A landscape with many peaks, sampled at points; each row gives a point and its height.
From any point a climber takes the steepest step (rise divided by distance) to one of its 2 nearest points. It stops when none of these is higher. Distance is the straight distance between rows; heights are no part of it.
q809 h=344: [114 147 134 163  79 165 110 137 144 122 128 171  95 128 139 110 140 175
 115 164 153]
q287 h=617: [143 119 189 125 149 102  99 142 110 118 143  53 124 112 116 168  82 132
 183  22  73]
q95 h=606: [155 120 131 168 107 146  88 101 115  85 109  45  89 116 117 143 142 147
 145  85  87]
q851 h=665: [108 139 124 125 162 129  82 169 122 130  99  73 176  92  94 145 103 144
 190 118 127]
q143 h=575: [130 114 121 135 168 135 128 133 113 142 120  71 140 113  81 159 100 119
 149 110 107]
q953 h=566: [135 123 123 129 152  95  91 122 122 136  86  50 167  99  68 144  90 112
 189  85  92]
q933 h=683: [116 114  89 111 126 132 159 106 132 111 137 153 111 131 137 144 141 121
 104 181 136]
q575 h=532: [124 137  94 129  67 145 152  88 115  72  92 123  93 139 126 157 137 143
  88 162 116]
q618 h=821: [160 102 104 156 123 101 175  84 112  61 107  73 119 132 121 124  76 130
 124 128  94]
q857 h=129: [ 77 118 140 111 109 158 126 165 151 183 162 213 118 151 217  86 157 114
  93 141 152]
q224 h=460: [128 129 134 115 190 121 135 148 135 184 144 139 136 133 133  92 144 100
 112 113 158]
q800 h=695: [147 133 106 125 121 138 170 115 108 104  91 138 154 143 127  96 147 125
  85 184 151]
q992 h=607: [146 113  94 150  98 103 134  90  77  74  66  89 139 113  92 143 146 173
 116 162 127]
q744 h=721: [138 118 119 135 156  89 160  92 104 114 117 115 160 139  94 129 103 105
 141 129 128]
q665 h=661: [123 148 127 127 135 137  87 159 122 137 122 129 152 127 100 141 165 130
 146 150 163]
q672 h=555: [126 115  77 113 202  88 124 151  99 145  94 128 201 112  87  92 123  84
 114 150 134]
q892 h=871: [142 133 120 150  89 139 171  74 142 100  97 106 105 136 147 100 131 156
  99 158 132]
q935 h=758: [125 121 132 171  27 156 126  91 138  74 120 132  86 132 157 137 146 173
 117 169 106]
q92 h=811: [144 126 116 149  32 158 156  66 153  87  94 125  90 127 163 116 140 169
  97 168 106]
q878 h=239: [122 160 108 132  92 163 146 100 163 131 121 140 109 144 152 116 144 136
  89 147 163]
q756 h=540: [139 121 109 128 141 137 140 115 126 132 117  91 103 126 100 158 123 124
 134 122 126]
q434 h=133: [114 116 167 117  93 128 173 115 194 151 160 129  85 137 192 138 108 129
 143 110 124]
q80 h=670: [149 123 183 113 149 106 157 148 144 145 159 113 108 141 135 145  91 110
 157  75 114]
q379 h=104: [131 110 167 128 116 107 184  98 178 134 163 107  94 142 172 133  77 110
 137  88 100]
q980 h=620: [133 111 168 122 181  84 139 135 135 162 169  94 134 108 109 153  62 144
 162  41 118]
q593 h=802: [147 137 149 159 120 124 102 129 141 120 119  90  84 116 127 127 137 160
 162 105 133]
q337 h=655: [151 109 132 160 136 114 113  95 115  82 118  41 121 111  99 149 110 133
 146  94  75]
q292 h=652: [144 121  92 164  52 120 101 110  83  70  75 111 111 124 104 157 153 174
 120 159 135]
q138 h=322: [145 122 168  74 211  91 144 161 128 186 182 142 159 108 113 138  60 131
 149  43 113]
q219 h=323: [120 139 114 160  59 168 102 129 125 126 139 184 131 137 128 118 155 174
  98 181 175]
q116 h=882: [156 108 121 158 134  98 171 102 142  85 136  77 109 140 128 133  63 114
 136 100  98]
q532 h=731: [145 130 114 118 160 109 164 120 105 118 106 138 170 150 115  95 149  89
  90 170 136]
q876 h=145: [ 86 111 140  90 135 143 151 144 163 172 169 203 132 140 236  78 155  82
  94 151 119]
q523 h=616: [150 117 144 146 160 117 137 138 132 126 135  55 121 122  90 158  78 106
 142  77  96]
q234 h=518: [152 108 122 149 126 104 102 144 102 101  98  77 123 115  85 149 125 134
 186 135 106]
q959 h=711: [163 103 100 153 123  91 127  97  99  64  74  29 142 112  81 143  98 128
 124 104  78]
q548 h=716: [149 111 149 132 194  75 164 135 140 142 174 140 161 132  95 135  36  96
 143  70  96]
q773 h=763: [138 112 112 140 139  99 197  78 127  82 123 109 123 127 126 123  90 122
  98 155 105]
q362 h=700: [142 125 110 171  34 150  82 110 110  56 115 123  92 132 126 158 151 177
 130 151 121]
q489 h=612: [142  96 141 162 143 100  97 106 107 109 110  34 140 103  81 151  94 120
 170  67  66]
q798 h=934: [130 127 142 156 116 123 172 109 153 120 117 118  90 137 150  99 117 136
 123 147 127]
q659 h=697: [151 153  91 121 117 130  95 158 111 130 104 182 158 144 122  87 194 108
  93 181 166]
q631 h=306: [131 154  97 146  65 173  76 150 121 120 147 205 156 130 101 121 161 158
  81 186 171]
q388 h=372: [133 145 166  51 188 141 130 179 122 190 174 152 147 125 161 130 128 131
 138  68 146]
q726 h=251: [ 95 128 118 108 184 147  86 182 101 174 143 158 165 125 121 128 176 108
 105 142 148]
q996 h=533: [123 103 162 131 179 109 155 120 115 176 146 127 136 127 105 118 108 110
 138 102 122]
q860 h=230: [ 84 141 142 106 167 154 113 172 115 150 153 170 127 132 137 136 150 114
 120 129 140]
q351 h=75: [120 112 128 132  94 115 195  89 178 107 139 104  88 144 164 142  94 102
 109 129  95]
q706 h=160: [111 115 120 106 143 126 159 122 137 158 147 193 136 153 196  74 152  77
  95 158 133]
q46 h=671: [157 105 174 144 142 104 131 129 135 117 155  55 102 121 123 149  76 125
 157  39  87]
q58 h=266: [ 98 169 162 130  83 148 114 129 162 124 151 169  94 143 173 142 145 154
 144 117 153]
q522 h=530: [120 108 118 118 171  77  94 139 136 155  84  74 202  79  60 143  75 111
 189 111  95]
q205 h=664: [149 144  95 123  76 131 126 130 125 112 100 182 139 151 129 107 181 134
  83 194 175]
q500 h=861: [151 118 139 168  94 129 131 119 141  92 119  93  73 125 143 121 130 154
 141 137 116]
q52 h=580: [135 139 184  85 144 159 144 164 137 164 167 171 122 137 178 115 132 126
 153 112 140]
q84 h=288: [108 154 112 128 116 164  63 172 120 131 152 195 153 128 109 134 178 137
 106 165 166]
q433 h=98: [115 142 117 125  83 155 105 123 143 170 139 210 110 145 146 108 183 129
  93 160 165]
q77 h=557: [142 100 135 182  73 157  99 107  99  64 108  70  67 135 146 138 143 146
 133 106  79]
q467 h=293: [113 125 122 153  37 176 148 117 165 133 113 150  80 145 164 125 133 141
 105 162 126]
q651 h=238: [100 173 139 123 109 157  86 139 135 146 139 178 102 140 131 138 154 144
 132 111 161]
q716 h=618: [112 126 159 109 173 120  86 160 119 157 132  72 165  83  99 161  95 159
 192  77 110]
q277 h=561: [157 101 120 151 104 116 133  97  90  94  89  85 121 133 103 145 139 136
 155 144 112]
q644 h=494: [135 111 155 120 179 105 171 117 144 186 160 143 133 141 136  95 114  99
 117 108 139]
q592 h=506: [123 128 141 118 145 140 146 126 140 139 142 126 106 138 130 144 127 113
 133 123 132]
q241 h=663: [160 109 156 136 181  72 131 132 143 138 165 102 159 111  90 151  31 122
 170  36  91]
q81 h=628: [149 142 122 127 101 137 104 136 131 124 129 148 129 135 112 140 179 135
 138 167 171]
q571 h=796: [143 112 165 158  92 134 142 110 140  97 133  81  75 142 156 138 121 128
 150 101  97]
q192 h=263: [108 142 102 131  61 155 176 117 178 132 105 148 109 156 177 108 137 122
  76 169 145]
q117 h=319: [117 142 135 165  31 184 117 120 170 136 137 174  84 129 164 112 138 176
 116 157 139]
q797 h=142: [ 89 118 115 104 170 113 112 149 109 164 161 201 135 148 194  80 173  76
  94 130 147]
q845 h=624: [133 135 177  91 166 119 146 161 139 151 169 134 116 125 144 146 121 120
 151 104 126]
q486 h=734: [146 123 161 141 122 123 138 131 135 118 133  86  79 147 137 145  95 118
 161  71 108]
q711 h=112: [122 132 118 116 102 151 121 125 117 153 131 204 136 159 157  87 195  98
  78 179 150]
q490 h=571: [134 118 121 114 197  82 115 140 135 132 134  97 167  83  70 154  74 116
 187  95  94]
q70 h=778: [142 118 127 133 172  87 180 106 124 122 145 128 151 148  94 127  62  77
 126 102 106]
q395 h=379: [114 155 131 157  79 169  77 114 124 109 142 135 107 118 118 153 147 180
 139 125 146]
q906 h=67: [132 151 102 139  39 180 133 111 158 108 115 187 111 129 137 119 158 161
  61 194 135]
q299 h=209: [ 95 142 134 103 139 167 135 149 149 145 163 182  99 134 167 126 149 115
 109 143 134]
q966 h=698: [124 149 156 120 153 136  97 183 135 151 136 123 130 116 116 149 150 138
 152 122 157]
q45 h=81: [111 147 123 130  37 172 125 118 173 144 135 201 112 144 154 119 172 130
  68 183 142]
q883 h=577: [119 122 150 104 199  92 136 135 114 179 154 138 177 128 118 115 103  96
 150  80 145]
q795 h=623: [131 132  91 131 154 123 132 112 102 105  86  87 175 108  81 123 122 140
 138 155 131]
q698 h=428: [128 131 148  87 176 137 114 168 125 195 155 176 130 140 169  90 164  99
 115  98 153]
q514 h=495: [136 123 111 141  78 134 156  83 124  58 113  82  97 140 141 156 119 134
 105 142 101]
q551 h=584: [105 135  89 115 183 100 111 143 103 121  86 110 212 100  79 117 124 109
 134 164 130]
q685 h=668: [124 117 117 138 184  74 133 102 118 142 118  96 192 115  75 121  81 112
 153 106 128]
q448 h=345: [112 146 171 167  69 148  87 114 134  94 146 124  89 130 150 152 151 173
 147 110 124]
q103 h=397: [121 154 151  78 197 132 104 186 116 191 144 149 159 131 151 106 136 106
 135  74 159]
q741 h=107: [118 119 137 128  72 158 155 101 185 123 151 112  74 132 183 145 123 143
 131 127 112]
q805 h=749: [139 151 181 134 133 151  98 155 139 145 138 106  96 111 128 142 139 161
 161  90 138]
q172 h=476: [115 108 154 166 118 110  73 139  93 104  91  67 121 108  90 158 133 141
 184 107  91]
q327 h=622: [124 116 142 125 195  72 120 144 121 174 127 109 200 116  85 120  73 110
 173  75 132]
q342 h=269: [110 135 101 120 146 164  74 171 105 169 148 187 152 134 134 104 192 118
  86 154 166]
q93 h=760: [144 129 129 114 179 124 127 168 117 137 127 116 158 126 104 122 114 101
 165 132 134]
q383 h=52: [146 159  89 128  69 162 157 112 127  83  84 168 117 129 135 107 147 166
  58 193 139]
q524 h=574: [109 106 161  94 189 118 119 164 112 185 169 126 153 104 123 149 123 152
 162  98 141]
q182 h=406: [123 146 104 165  70 164  54 115 102  97 101 117 120 115  91 157 145 181
 146 125 132]
q819 h=347: [136 143 180  48 199 103 141 168 121 181 177 144 148 111 138 137  99 145
 154  47 126]
q308 h=604: [163 134 106 124  91 125 128 107 137 100 118 137 108 126 120 140 167 149
 131 175 146]
q280 h=662: [152 129  87 122 139 131 168 109  95  87  85 110 153 124 105 118 125 140
  93 176 130]
q190 h=191: [ 95 137 110  95 103 167 154 124 176 149 142 191  97 142 187 113 149 101
 101 157 128]
q340 h=126: [ 95 128 113 120 128 149  98 141 104 161 152 226 136 155 186  75 184  95
  82 155 144]
q724 h=156: [110 124 151  99 128 128 171 119 180 164 166 157 105 141 194 112 114 114
 124 114 142]
q128 h=176: [110 129 116 103 125 135 175 104 178 155 145 171 114 140 191  85 135 102
 104 153 135]
q484 h=772: [138 129 122 107 174 112 124 144  97 147 123 161 174 147 121  87 175  68
 112 152 139]
q142 h=736: [142 133  84 118 166 109 103 157  98 151  96 148 179 133 116  77 181  93
  94 162 162]
q270 h=657: [109 123  94 112 165 138 152 115 115 128 137 166 127 137 138 110 131 111
 113 165 135]
q33 h=434: [118 133 118 163 103 136  58 124  92 109  80  96 120 101  82 154 148 162
 171 124 112]
q146 h=717: [112 110 112 115 134 103 197  87 155 113 146 138 125 135 149 126 109 105
  90 168 121]
q899 h=581: [121 124 162  98 182 102 115 145 124 170 155  95 157  98 111 152  93 153
 178  65 134]
q279 h=601: [106 158  86 129 113 147 115 115 108 102  99 146 117 136 104 145 142 134
 108 153 143]
q552 h=712: [123 138 129  97 188 110  94 187 128 148 114 103 196 107  94 132 109 107
 184 118 134]
q714 h=301: [112 141 192 127  85 133 117 137 144 121 153 137  79 136 172 156 132 154
 168  98 130]
q334 h=567: [101 133 105 137  89 159 124 117 125  92 122 138  82 135 125 171 136 141
 117 152 121]
q947 h=762: [161 119  90 141 124  89 164  89  88  61  66  64 141 121  91 134  95 132
 111 131 100]
q107 h=635: [159 145  92 131  66 126 120 126 117  85  98 147 133 129 107 141 171 155
  93 195 164]
q678 h=527: [116 107  86 109 216 101 138 156 103 151 138 141 176 128 112  98 121  74
  94 140 130]
q429 h=629: [106 142  79 118 162 133 124 127 104 124 102 152 140 124 100 120 144 120
 113 159 143]

For each start below, name the point where the climber stops.
q644 -> q70
q672 -> q484
q857 -> q809
q340 -> q809
q334 -> q116
q448 -> q798
q651 -> q798
q992 -> q798
q741 -> q809
